A landscape with many valleys, sampled at points; each row gives a point and its height.
From any point a ball rolls to the lowest of the 5 points nearest to it. It stops when none of these is lower. Distance is the straight distance between rows; heights are no part of it.
(607): [ 33 -27 -27   4 -78  21 -49  24  19  -2  53  32 -21  23  -2  23  -2  34
  14  18]  h=438
(433): [ 12  16 -15 -15 -49   0   6   9  -1  33   0  22   4 -11   1  -1  40   8
  24   2]  h=511
(1183): [-15  17   3 -12  17   4  16   1 -10  31 -18 -29   6 -11   9   7   8 -16
 -16 -12]  h=288
(910): [ -2  23  -6 -11 -21 -19  24 -11 -15  24  -4  -6  12   6   7   3   8 -17
  -4 -10]  h=431
(879): [ 36 -13 -37   8 -40 -38 -20 -15 -15   8  45 -15  13   2 -29  15 -52  30
 -42   0]  h=611
(544): [  9   4  48 -29  10  44  12   8  -4  26 -71   3 -14 -38  63  -8  34 -22
  14 -16]  h=613
(1116): [-40  16   9  21  69  17  21 -11 -20  -2  15 -39  21  -4  -4  -3  -7 -22
 -24   3]  h=300
(240): [ 19   2  -5   6 -45 -14  22 -15 -19 -10  20  19   3  34   8  -1  10   4
  11 -11]  h=622
(852): [-33  14  15  11  98  39   7  -2  -4 -10 -13 -30  18 -24  10  -9  -3 -23
 -22  11]  h=376
(371): [ 10 -21 -23  -5  -4 -14 -33   3  35 -23  23  10  -1  12 -20  -5 -15  15
  12  20]  h=437
(1155): [ 25 -13   6  -6  -2   6 -12  19  38 -54  -5  69 -21  16  13   1   3  25
  46  16]  h=901
(565): [ 10 -10   5  22  -1 -20  15 -11  -6 -60  28  32  -6  47 -22  -4 -25  -1
  15 -15]  h=625
(806): [ 44  -2 -15  27 -45 -45   5 -19 -31 -19  41  -9  11  24 -17   7 -53  24
 -43 -16]  h=703
(379): [  9   7   2  -9 -27  -3  23 -10   0  -5  -4  31  11  16  13 -10  17   0
  22  -4]  h=678
(6): [ 23 -17  -4   2 -20 -13  -2  -8   4 -37  25  36   0  35  -8  -9 -12  14
  13   0]  h=408
(978): [ 22 -17 -27  -4 -68   9 -25  18  14  15  27  38  -5   8 -11   5  22  33
  34  24]  h=453
(928): [  8  -4 -31  -7 -28 -40  -4  -2  -6  34  16 -38  17 -21 -27  20 -18   6
 -31  -1]  h=632
(1152): [  4  11 -14 -19 -27   9  -8  10  21  23 -36  27  -3 -17   6  -1  32  14
  35   9]  h=614
(136): [ -5  -4  66 -20  64  49   6   8 -10   6 -53 -12  -3 -39  59 -20  11 -37
 -11 -16]  h=581
(1096): [ -3  15   7 -24  52   1 -18  15  46  18 -43 -15 -12 -39   6 -10  12   3
   3  19]  h=407
(248): [-41  11  11 -21   7   2   2   7  -7  57 -41 -41 -16 -29   4  12  -1 -21
 -33   2]  h=384
(604): [ 32 -32 -20   4 -49   4 -52  11  35 -22  56  18 -13  29 -14  17 -28  32
   2  17]  h=584
(45): [-10 -16   6  62  59  11   1 -37 -12 -80  26   2  -2  40 -44  -4 -35   2
   6 -21]  h=811
(707): [-20   6  -8   4  77   3  -7  -7  42 -27 -10  -3   1  -1  -5 -15  -7 -10
   3  22]  h=604
(911): [ 23 -31 -23 -10 -63  18 -22  24  22 -25  29  47 -11  25   3  14   0  35
  30  16]  h=265
(696): [  9  10 -21   9  -9 -35  22 -15 -22  16  20 -37  22  -2 -18   3 -30  -4
 -42 -11]  h=692
(960): [  5  -4   6  37   5  -8  26 -30 -26 -41  29   9   2  35  -8  -6 -21  -8
 -10 -20]  h=592
(58): [-18  14  -2 -25  39  -9  -7   4  22  33 -28 -34 -14 -30   2   0   4 -10
 -17  10]  h=262
(1114): [-37   2  -5  -7 -44 -28  17   8 -26  81 -11 -47 -13 -40 -15  13  12  -3
 -37 -12]  h=633
(1194): [  2   7 -13 -29 -10  -8  -5  11  24  13 -17  21   6 -13  -3   4  14  18
  14  11]  h=603
(470): [ -8  15  -5   7  30   1  21 -20  -4 -11   1  -4   8   8  20  -8  -1 -10
  10   8]  h=527
(813): [-27  12  41  13  68  46  18 -20 -38 -24  -8  -9  17   0  35  -9  -3 -29
  -8  -8]  h=416
(318): [-31  23   1 -23 -49  -1  19  10 -30  74 -22 -34 -19 -29  -3   0  30 -13
 -17 -19]  h=521
(48): [-27   4  33 -10  95  43  -8  18   0  15 -35 -47  -2 -38  19  -2  -5 -25
 -28   7]  h=505
(352): [-19  23   1 -18 -34   7  17   7 -18  50 -30 -18   2 -10   7   0  22 -11
  -6 -16]  h=426
(878): [ 44 -25 -21  15 -76 -23 -29  -7   1 -16  57  14  -8  21  -6  22 -44  37
 -12  -9]  h=583
(579): [-14 -23   1  25  69  -5 -17  -8  28 -63   5  22  -5  26 -25 -12 -23  -2
  16  14]  h=411
(279): [ 19 -24 -17   1 -25 -19  -6   1  20 -25  31  12   0  30 -19   7 -26   8
   4   6]  h=410
(169): [-21  14  38 -16  65  29   3   4   7   7 -33 -19  -3 -25  35  -8   4 -18
  -5  -3]  h=575
(557): [  8 -15 -30 -13 -40   5 -32  16  31   2  21  26   6   5 -11  13  12  26
  33  27]  h=621
(1176): [-23  14  28  -8  44  23  16  -7 -34   3  -9 -22   9   2  22  -6   2 -38
 -21  -9]  h=399
(1083): [  6  14  29  -9  37  14   9   5  29 -42 -36  32  -2   6  31 -15  23   1
  29   9]  h=732
(1090): [ 15  -1  -2  -6  -2   8   4  10  27 -28 -22  50  -5   4  19  -7  14  14
  38  19]  h=839
(612): [-28  17  13 -14  -1  20  29  -5 -61  30  -5 -25  11  -4  27   6  12 -37
 -27 -31]  h=367
(872): [ -3  24   3   2 -29 -10  40 -13 -54  32   5 -28  12   8   7   5  12 -20
 -22 -22]  h=656
(1165): [-38  -2 -18 -20 -54 -16 -34  23  -3  74 -11 -25 -15 -56 -25  -1  36  15
 -16   6]  h=845
(61): [ -6  17  13 -22  28   5  -6   6  32   9 -33   4   6 -26  10  -3  19  -4
  20   0]  h=535
(514): [-33   7  39 -11  78  62  -3  21 -58   9 -23 -42  16 -33  15  -9 -21 -27
 -40   2]  h=605
(210): [ -3  27  10 -17   6  16  19   4   9   4 -36   7  -2  -7  31  -2  26 -13
  15   0]  h=595
(1188): [ 11   1   1   9  -6 -24  25  -7  -5 -18  16  16  13  27  -8  -6  -5  -6
 -10  -6]  h=599
(119): [ -9   6 -20  22  29 -24  17 -10 -12   9  12 -43   9   6 -11   0 -15 -11
 -26   0]  h=490
(750): [ 18   2  -2  18 -27 -23  50 -28 -33  -5  22   4  15  29   4 -12 -10 -18
  -7 -17]  h=725
(304): [  9 -22  -6  12   4 -15 -16   7  20 -63  22  32 -19  40 -22  -6 -27  18
  23   1]  h=524
(49): [ -4  -1 -18 -18  26 -18 -17   6  32   7  -6  -4   2  -2  -8   4  -5   0
   7  20]  h=520
(1110): [ -3   2  11  12  42   2  24 -12   4 -40   9  25  12  31   9 -15  -9  -8
  11  -5]  h=693
(369): [ -2  -6 -39 -20 -70  -4 -41  18  -4  48  18   2 -12 -41 -14   9  50  28
  17  18]  h=775
(323): [-25  19  24 -17 -14  15  22   0 -28  40 -38 -14  -1 -23  26   0  23 -24
  -2 -21]  h=390
(196): [-41  20  22 -23  22  10  20   3 -44  46 -24 -51 -13 -26  14   3   0 -35
 -37 -16]  h=350
(1028): [-18  22  26 -19  33  12   8  13  10  28 -53 -17  -7 -34  30  -3  22 -20
  -1   2]  h=589
(396): [-40  -1   8 -31  -3   9 -21  22  27  63 -60 -23 -24 -59  -8  -9  25   6
  -8  -2]  h=562
(640): [ 18  18 -14   8 -60 -36  37 -18 -31  23  12 -11  16   0   0   4   7   1
 -16 -29]  h=868
(297): [ 11   6  42 -13  64  29  -5  14  42  10 -68 -11 -15 -45  31  -3  35 -18
   5   3]  h=630
(1122): [-32   4  16  34  76  29  23 -18 -30 -35  12 -21  30   9   2  -7 -15 -19
 -25   9]  h=113
(585): [-13 -17  13  46  40  22  19 -38 -13 -73  17  27  -7  41   1 -14 -17  -8
  24 -16]  h=756
(1185): [ -1  -6  14  13  45  -4   3  -8  32 -59  -9  40   4  27   4 -11  -3   2
  33  10]  h=529
(571): [  8  -5  -8 -15  39  -4 -31   5  56 -34  -6  29  -4  -6  -4  -3   5  16
  30  26]  h=784
(629): [ 14 -21   1  42  16 -18  -2 -24 -21 -50  29  10  -4  37 -36  -4 -42   9
  -5  -7]  h=654
(795): [-11  -3 -13  12  42 -10   3  -8  12 -30   5  -1   9  18  -9 -12 -13  -5
   6  12]  h=515
(290): [ 19 -18 -35  -9 -55 -10 -33  10  14  34  40  -1   0  -5 -21  21  -2  19
   2  19]  h=629
(1103): [ -4 -14   9  25  46  -3  -9   0  26 -85  -7  45 -26  41   4 -12 -12   6
  42  -8]  h=83
(1193): [ 18  -2 -15 -19 -36   4 -18  14  12   4   1  27  -4 -10  -4  11  23  26
  34  23]  h=617
(181): [ -4   4 -26 -11 -54 -20  -4   3  -8  42  14   2   6 -16 -23  10  23  17
  -2  -3]  h=319
(36): [ 30 -18 -13   6 -80  -6  -9   8  -9   1  45  25   6  17 -13  14 -13  23
  14  -6]  h=471
(149): [-18  13  39 -21  51  23   3  18 -14  42 -51 -27  -9 -40  27  -1   2 -27
 -18 -10]  h=582
(386): [ 29 -23 -24  25 -12 -33 -31  -5  10 -47  44  -7   7  25 -40   3 -59  13
 -28  -3]  h=476
(251): [  2  22  -8 -12 -56  11 -17  15  -3  47 -29   9  -7 -37  -3   5  57  25
  28   6]  h=293
(448): [  2  12   5 -21  49  -1 -15   4  47  -9 -41  -2  -1 -30  14 -10   8 -14
  10  14]  h=573
(500): [ 14   2 -28 -10 -71   4 -28  13  -9  37  16  16  -3 -23  -9  12  41  29
  26  17]  h=585
(1112): [ 11 -41 -13 -14 -20   6 -43  21  43 -36  24  35 -15  32 -12   9 -16  28
  30  19]  h=552
(1054): [ -5  26  20   1  14  20  29 -15  -9 -10 -19  16   4  13  38  -9  25 -15
  10  -1]  h=620
(311): [  0 -16 -16   4  48  -8 -30   1  51 -61   1  29  -9  23 -23  -1 -17   8
  24  24]  h=498
(113): [-11  12   6  30  29  -5  26 -27 -24  -4  18 -25  23  18   1   1  -5 -16
 -20   0]  h=419
(1131): [ 34 -36 -33  12 -57  -5 -55   5  20  15  60  -6  -1  -2 -24  30 -20  33
  -8  20]  h=662
(127): [ -8  21   8   7  -4   6  38 -26 -40   5   8 -17  16  14  28  -9   4 -29
  -2 -17]  h=548
(540): [ 28 -10  12  32 -32 -28   3 -15 -22 -65  40  33 -14  55 -13  -4 -34   7
   6 -36]  h=786
(34): [ 32 -16 -17  14 -31 -28  10 -11  -1 -15  40  16  14  32 -16   3 -18  14
  -8  -8]  h=493
(793): [ 27   5  50 -16  31  33   6  22  25   5 -74   2  -9 -39  51 -10  45 -16
  21  -3]  h=663
(1125): [-26  17  17 -37 -24  11  -2  23   2  55 -54  -9 -19 -41  13  -2  32  -1
  12  -6]  h=272
(235): [ 37   2  -9  16 -68 -26  20  -6 -20   0  34  15  13  28  -6  13 -14  16
 -14 -19]  h=709
(97): [-27  -4   7  36  79  16  14 -23   2 -50   2   9   3  17 -11 -14 -22 -13
  12   7]  h=532
(1048): [  5  -4 -14  41  20 -18  19 -24 -24 -17  30 -15  13  28 -24  -7 -38  -1
 -28  -8]  h=412
(241): [-14   7 -20 -21 -19 -16  -7  17  24  39 -11  -5  -2 -15 -16   8  17   5
  -7   6]  h=551
(522): [-14   9 -13  -6  -8 -13  25  -9 -33  35   7 -36   3   0   2   7   6 -17
 -34 -16]  h=472
(77): [  1  -5 -25  -8 -39 -17  -7   3  13  25  19  -6   9  -6 -13   6   9   1
  12   9]  h=499
(8): [-28  12  13 -22 -58   7 -10  31  -6  74 -56 -22 -26 -48  -6  -6  33   9
  -3 -10]  h=596
(363): [-10  -5  46 -21  46  22 -16  20  30  42 -76 -30 -36 -58  20  -7  20 -25
  -5  -4]  h=626
(777): [-35   6   1   7  58  12  11   2 -28  16  -1 -49   9  -6  -5   5 -14 -29
 -36   9]  h=356
(355): [  3 -19  -4  65  40 -10  -8 -23  -2 -69  24  -9  -4  42 -48  -7 -43   8
 -12 -16]  h=813
(952): [ 41 -22 -13   8 -89  10 -23  23   3 -12  53  45 -22  25   0  13  -7  42
  30   4]  h=354
(336): [ 20   1 -24   7 -50 -33  19 -12 -32  19  31 -19  13   3 -18  13 -17   5
 -26 -16]  h=777
(886): [-16  14  33 -16  71  15  -3  12  22   7 -42 -21  -4 -25  19  -8  13 -19
 -15  10]  h=543
(190): [ 47 -16  -8  21 -73 -27  -3 -12 -25 -41  46  31  -7  30 -11   5 -42  28
  -6 -21]  h=704
(867): [ 30 -14 -21  -2 -69  -8 -10   0  -3   9  41  14   5  18 -15  17   4  27
  12   4]  h=542
(531): [ 11  -5 -29   2  -3 -40   3 -12   2  11  30 -20  19   4 -30   8 -24   9
 -25  11]  h=547
(489): [-12  -8  -1  50  44   2  26 -27 -14 -46  21  -8  17  25 -14 -14 -28 -20
 -13  -5]  h=504
(353): [  4 -14 -25 -15 -18  -8 -30  10  41  20   8  11  12  -9 -10  10  -1  17
  19  23]  h=606
(1076): [-11  19  -1 -12 -74  -2  11  10 -38  66 -27 -11  -8 -23  -1   0  46  -5
   5 -16]  h=517
(794): [ -7  14  21 -12  53  11  10  -6  27 -13 -24   6   4  -5  18 -12  13 -19
  12  11]  h=619
(740): [ 17 -16 -12  -8 -27  -4  -6  13  21 -29  21  36  -7  32  -2   5   0  19
  21  11]  h=349
(959): [-28   6  54 -12  71  64   7   8 -62  -9 -32 -18  19 -28  43 -19   5 -33
 -21 -14]  h=541

Call two points neighbours if one is among the 5 nearest of the other. Go from one point of each pair to the other, from neighbour to neighbour, staying as low as possible. Name the highest point that can't be avoided.
(1048), (181): (1076)
(58), (1048): (113)
(58), (1125): (323)
(1103), (1125): (470)
(181), (251): (433)
(58), (1122): (777)
